Each scene shows the same named points in several views. A view is turned or mirrored, and shifted as a whole, has a little noise and may leave points out.
(in the rows, 128 means zero)

Scene 1
View 1
K_727: [110 107 145 160 136 173 101  60 113  70 163 133 121 144  55  91 126 128
  88 110 130 115 194 121  87 117 126 197 157 118 127 118 167 129]
K_576: [134 123 146 155 167 143  97  83 101  71 156 120 112  57  68  76 142 124
  69 114 136  83 206 129  93 143 155 203 179 100 105 119 132 167]
K_884: [142 124 184 151 145 140 108  61 116  31 145 129  86  81  30  63 147 116
  73 118 134  85 180 113 105 176 114 191 140  88 117 122 143 145]
K_396: [104 156 194 184 162 155 110  93 134  69 151 152  79 159  85 105 120 140
  96 113 125 100 176 106 129 141 103 190 147 120 133  93 146 153]
K_13: [109 148 116 185 174 165  88 110 108 112 172 154 117 134 113 110 127 150
  76 106 120 112 207 130  89 107 164 206 185 117 108 107 134 174]
K_72: [125 166 117 192 192 132 103 109 114 119 161 148  90  91 102 133 151 146
  63 118 132 103 190 124  98 124 179 195 206 121  94 101 125 188]
K_936: [ 85 134 173 213 172 168  75 126 154 104 157 144 113 187 157 151 101 146
 128 100 105 119 171 114 124 104  93 189 127 144 147  88 154 106]
K_892: [116 145 147 206 164 126 104  90 170  93 138 115  97 151 102 174 119 158
  91 110 128 121 155  90 145 141 129 174 150 136 120  72 179 117]
K_341: [107 123 108 174 162 175  91  91 120  99 159 125 144 113  98 122 129 159
  85 101 135 121 192 125  80 123 144 194 182 126 116 123 153 131]
K_698: [126 150 113 200 172 139  86 106 119 108 174 166  85 138 108 137 150 135
  72 117 110 124 179 123  85 106 159 198 166 117 107 107 133 154]
K_973: [ 96 132 174 165 171 169 109  80 122  81 144 137 106  84  73 113 151 129
 104 123 147  95 168 124  84 141 102 184 181 136 129 130 133 131]
K_817: [111 154 190 201 177 128 106  95 141  90 153 162  52 136  94 144 152 113
 101 134 119 101 155 112 115 119 109 183 147 132 124  93 133 140]
K_355: [ 91 133 152 179 169 175 104  87 145  92 138 122 130 102  96 144 136 159
 107 108 148 114 159 114  96 147 100 177 178 148 132 125 151 108]
K_202: [102  94 170 164 155 182  74  99 134  65 144 100 156  94 114  94 108 140
 121  93 125  97 189 124 102 144  89 195 132 121 145 124 152  94]
K_334: [ 74  91 189 132 155 204 114  54 109  71 141 115 144  70  46  87 141 117
 126 121 165  88 182 135  63 130  80 189 190 150 144 152 147 108]
K_206: [ 84  96 172 133 166 197 104  74 100  81 146 102 156  56  71  71 123 128
 113 109 161  78 210 139  77 130 113 199 198 135 132 137 141 139]
K_164: [ 95 157 191 144 183 166 133  82  97  80 141 132 100  69  54  68 132 138
  82 119 167  66 210 125 109 155 137 199 219 122 113 112 125 206]
K_663: [123 151 106 187 171 147 101  97 132 103 154 129 120 116  99 135 131 170
  66 104 133 118 185 110 106 140 165 189 187 120 104 101 152 155]
K_232: [ 98 125 172 184 178 162  83 114 125  98 156 131 113 114 128 114 119 127
 112 110 120  90 194 129 108 111 119 200 158 130 130 100 136 139]
K_84: [110 109 124 166 145 196  79  86 145  60 141 105 170 101 100 118 120 177
  99  84 134 130 166 113  81 175  90 181 144 120 139 145 159  74]
K_215: [ 72 137 163 159 172 186 125  75 122 104 140 118 132 109  74 118 119 156
 104 112 165  95 195 119 104 129 125 188 217 155 127 109 157 155]
K_296: [109 131 159 199 167 157  82 110 168  76 135 109 129 125 132 149 112 163
 111  94 122 116 156 100 130 159  90 177 128 129 138  98 159  91]
K_20: [107 166 129 187 183 177  95 117 152  83 132 119 143  82 123 139 128 204
  86  86 146 117 160 105 106 198 107 174 175 125 127 129 133 119]
View 2
K_341: [106 102 127 154 130 134 167 122 100 150 161 144  96 119 169 140 105 135
 132 167 106 126  97 108 124 161 106 151  93 116 163 118 127 102]
K_84: [100 141 120 145 109  96 158 169 151 143 143 128 143 136 182 143  91 137
 109 162  95 135  96 133 126 138 121 132  96  85 145 146 170 107]
K_334: [112 130 138 148  90 116 182 181 123 194 162 157 148  82 186  88  83 193
 141 133 121 104  96 125 160 133  95 121 126 126 224 143 129  94]
K_215: [102 107 145 135 124 121 178 120 110 179 207 153 108 113 173 137  93 149
 175 163 116 101 104 113 159 147 104 128 123 122 200 116 102 128]
K_663: [104 102 127 155 168 146 146  96  93 136 184 123  76 129 157 169 116 120
 157 182 109 121 103 111 128 157 103 149  86 130 142 107 124 116]
K_164: [120 104 165 130 123 123 176 104  87 196 180  83 103  76 158 140  88 176
 191 151 146  87  86 106 160 173  89 103  97 174 223 104  97 111]
K_202: [103 105 128 138 108  93 178 157 124 161 133 110 152 141 189 124  81 167
 106 145 109 110 122 129 128 113 113 131  93  82 162 122 133  88]
K_817: [141 105 126 174 179 152 143 105  43 161 168 110 130 114 148 143 112 163
 182 145 144 104 156 145 170 119  76 134 116  98 123 116 108  97]
K_576: [113  99 143 153 142 137 164 124  93 161 142  80  89  90 163 131  97 175
 138 155 129 100  83 105 129 157  92 132  67 176 192 104 118  82]
K_20: [102 130 125 139 124 115 133 123 131 140 180  87 132 126 176 183  94 103
 166 162 106 142  99 129 116 150 114 107  98  85 155 117 162 134]
K_973: [122 123 132 160 129 138 155 143  92 171 167 122 132  88 169 125  98 167
 165 140 129 112 110 130 153 137  89 121 116 119 182 127 130 101]
K_727: [118 114 139 152 139 113 188 139  97 163 140 155 107 123 154 116 101 175
 117 171 119  97 102 117 168 156 101 159  99 137 143 140 117  87]
K_884: [133 136 149 155 151 114 158 143  92 170 123  60 127  88 145 129  92 201
 146 149 148  83  95 136 172 149  83 115  80 176 156 135 135  78]
K_936: [122  79 117 146 143 113 177 104  65 151 165 150 149 175 170 150 104 129
 143 156 117 117 177 138 149 113 105 149 125  20 100 110 104 110]
K_396: [135 108 146 143 155 106 172 103  66 171 157 105 138 131 145 153  99 164
 169 163 143  91 140 138 182 146  91 126 112 105 122 125 108 107]
K_72: [117  84 131 163 167 174 143  78  58 147 184 106  65  94 156 161 118 128
 180 166 125 123 103  98 119 173  90 142  82 145 170  87 109 106]
K_206: [101 101 144 136  89 114 189 158 124 187 158 129 123  91 193 104  80 181
 134 140 116 103  87 106 133 142 103 125 101 137 235 116 114  93]
K_355: [107 127 122 154 132 127 148 140 117 157 188 140 133 120 178 144  98 139
 161 154 110 123 117 135 143 126 104 126 121  90 166 129 140 118]
K_698: [128  89 119 177 168 168 151  90  46 138 154 134  84 112 147 148 125 129
 150 167 122 129 120 110 130 169  87 163  91 114 125 108 116  92]
View 3
K_202: [125 166 115 111 120 122 123  98  98 140 118 131 100 136 201 132 168 133
 157 115 110  65 156 115 125 117 140 149  92 166 165 232 142 103]
K_936: [147 160 102 120 110  85 124 103 134 146 152  94 137 161 196 133 212 171
  95 150 142 117 175 100 122 146 165 142 130 140 105 178 158  93]
K_396: [137 123 104 105 124  91 102 107 118 135 141 112 107 151 200  85 128 125
 124 137 135 125 152 137 115 107 163 141  99 127  95 158 123  91]
K_817: [146 119 106 118 141  88  77  94 131 170 135  96 103 151 181  74 146 114
 113 123 162 129 166 144 123 126 155 126 126 109  99 156 143  60]
K_663: [125 126 123  95 111 103 143 103  89 147 121 108  95 134 140 131 131 101
 133 101 162  82 186 128 127 130 127 153 121 107 124 111 135 126]
K_72: [150 102 139  91 133  84 110 104  91 172 108 106  81 121 140 108 117 109
 131  87 181  87 201 155 134 120 121 150 142  90 130  90 136 124]
K_232: [154 132 125 108 134  93 104 102 110 163 113 115 103 138 191 116 168 155
 130 122 141  84 178 137 131 118 148 149 129 136 136 173 146 110]
K_296: [114 181  83 112 104 121 130 105 103 144 158 108 123 162 179 125 171 131
 144 123 127 102 179  97 136 152 153 130 120 134 133 188 139  77]
K_215: [127 123 158 108 135 114 119  96  99 119 108 142  97 164 174 128 131 136
 154 127 168  58 192 170 153 125 136 163  73 123  97 163 122 113]
K_892: [111 145  84 110 111 132 133  96 103 153 149  94 121 182 154 116 161 101
 133 135 147 107 173 104 131 152 166 134 130 105  83 135 143  80]
K_355: [115 157 130 118 119 114 118  91 108 130 134 125 105 157 166 128 150 118
 145 109 165  77 190 136 148 147 128 141  85 127 127 190 136  76]
K_164: [145  95 152  92 152 101  87 109  85 135  93 153  68 133 194  80  74 131
 176 108 150  70 184 200 147  83 134 160  83 114 122 145  95 124]
K_84: [ 95 186 118 111  92 121 148  95  95 113 140 127 103 134 169 150 149  99
 152  92 130  69 165 102 124 140 116 145  69 157 169 225 138  95]
K_698: [150 111 130 104 120  72 116  95 117 168 118  86  92 115 146 115 149 100
  92  95 175 107 173 127 108 125 123 145 132 110 127 117 159 112]
K_727: [124 110 142 106 123 106 125  85 113 131 100 117  87 134 177 124 141  85
 121 118 137  78 129 133  97  99 137 159  67 150 118 183 148 118]
K_13: [156 109 148  93 119  71 131 105 103 150 109 107  91 111 161 131 142 128
 109 102 165  86 181 138 115 111 125 163 123 121 133 118 144 145]
K_206: [135 126 169 108 148 119 104  89  89 133  77 159  72 132 194 127 130 131
 175 104 140  30 173 173 143 100 122 166  63 155 157 218 129 122]
K_20: [105 187 106  99  95 105 139 116  84 121 164 127 109 137 159 130 122 127
 162  84 153  90 214 121 158 152 117 136 104 116 158 164 113  92]
View 4
K_164: [120 108 149 114 153 148 138 136 118 115 123 195 126  94 122 112 146 179
  66  77 116 200 135 126 138 174 142  68  91 125  13 158 215 116]
K_884: [114  72 146 117 138 160 146 147 107 156 146 137 129 109 170 106 174 161
  68  87 122 164 103 148 136 169 132  71  86 153  79 127 163 137]
K_576: [127 122 141 128 129 150 153 150  88 120 127 175 144 100 141 133 174 162
  86  81 122 157 137 126 113 177 155  90 105 145  67 139 179 118]
K_936: [141 144  95 110 177 101 141 127 195 116 149 139 138  91  88 128  77 207
 144 139  75 152 100 164  81 150  93 132 138 113 112 132 100 194]
K_341: [139 153 129 134 129  90 155 126 137  90 131 162 123 101  98 137 141 161
 126 101 122 144 131 102  93 168 135 112 120 142  94 134 148 133]
K_727: [135 103 139 127 147 103 131 140 153 123 137 147 152 115 121 111 142 163
 115  82 134 122 105 104 121 173 135 104  95 156  89 142 133 149]
K_817: [107 130 123 112 182 123 124 130 161 140 158 146 140 100 145 125 133 199
 117 124  40 159 113 183 120 149  91  91 122 148  91 145 151 144]
K_84: [149 123 121 129 107 108 179 108 137 108 146 117  72  99  93  94 138 129
 118 111 160 149  98 112  79 166 112 104 117 135 119 101 108 162]
K_892: [124 155 121 114 172 120 163 112 186 106 170 142 114 125 154 159 110 191
 133 128  71 148  86 129  87 127  84 102 113 116 129 114 158 145]
K_72: [109 167 136 128 145  98 148 141 121  91 132 186 144  93 131 182 158 195
 108 113  67 177 156 136 106 160 140  95 128 143  76 150 199  97]
K_13: [126 147 127 130 142  80 142 152 139  93 126 178 160  89 101 170 138 194
 117 111  98 166 147 124 102 172 155 117 128 141  82 152 160 133]
K_698: [110 153 128 131 148  75 136 149 142 104 141 159 160  98 127 171 154 194
 128 123  66 148 145 144 105 162 134 112 135 164 109 147 152 122]
K_232: [139 144 111 118 160 135 144 138 138 119 132 167 145  88  99 120 117 187
 119 109  89 156 125 156  93 166 122 117 129 122  75 143 137 162]
K_973: [127 125 133 120 150 128 136 115 129 125 136 154 104  93 111  81 148 157
 105  95 101 160 121 144 118 167 106  79 114 149  63 142 158 130]
K_206: [157 130 130 125 134 162 145 119 101 113 112 181 113  88  78  59 139 136
 101  60 152 145 126 112 106 187 131  95 107 128  31 146 153 143]
K_355: [134 148 127 122 145 113 153  99 153 105 144 144  83  98 101  95 127 155
 124 113 106 159 109 130  98 154  91  89 121 133  88 128 147 138]
K_202: [161 122 110 121 131 156 164 126 125 126 135 138 112  95  93  85 120 149
 111  97 145 141 101 136  80 173 118 117 115 118  94 116 106 181]
K_296: [142 141 105 115 148 134 176 112 164 116 161 126  92 103 118 124 105 175
 123 134  98 161  90 149  72 144  88 112 126 108 127 103 120 175]
K_663: [122 156 134 129 138  94 164 132 145  86 142 166 126 109 129 174 142 181
 115 117 101 165 129 107  94 153 134 104 118 131 103 131 176 119]
K_215: [138 142 137 120 161 118 139 109 162  92 129 183 107 103  93 100 114 171
 113  86 119 166 118 101 114 160 111  86 101 120  41 151 185 130]
K_334: [152 115 136 123 145 142 125 103 123 130 123 157  95  93  82  22 143 126
 109  62 144 134 111 115 127 183 106  79  97 152  35 150 143 141]

In a view up to two points have been moved. Name them for each view, in the order of its rows, or write -.
view 1 -> K_884
view 2 -> K_341, K_663
view 3 -> -
view 4 -> K_206
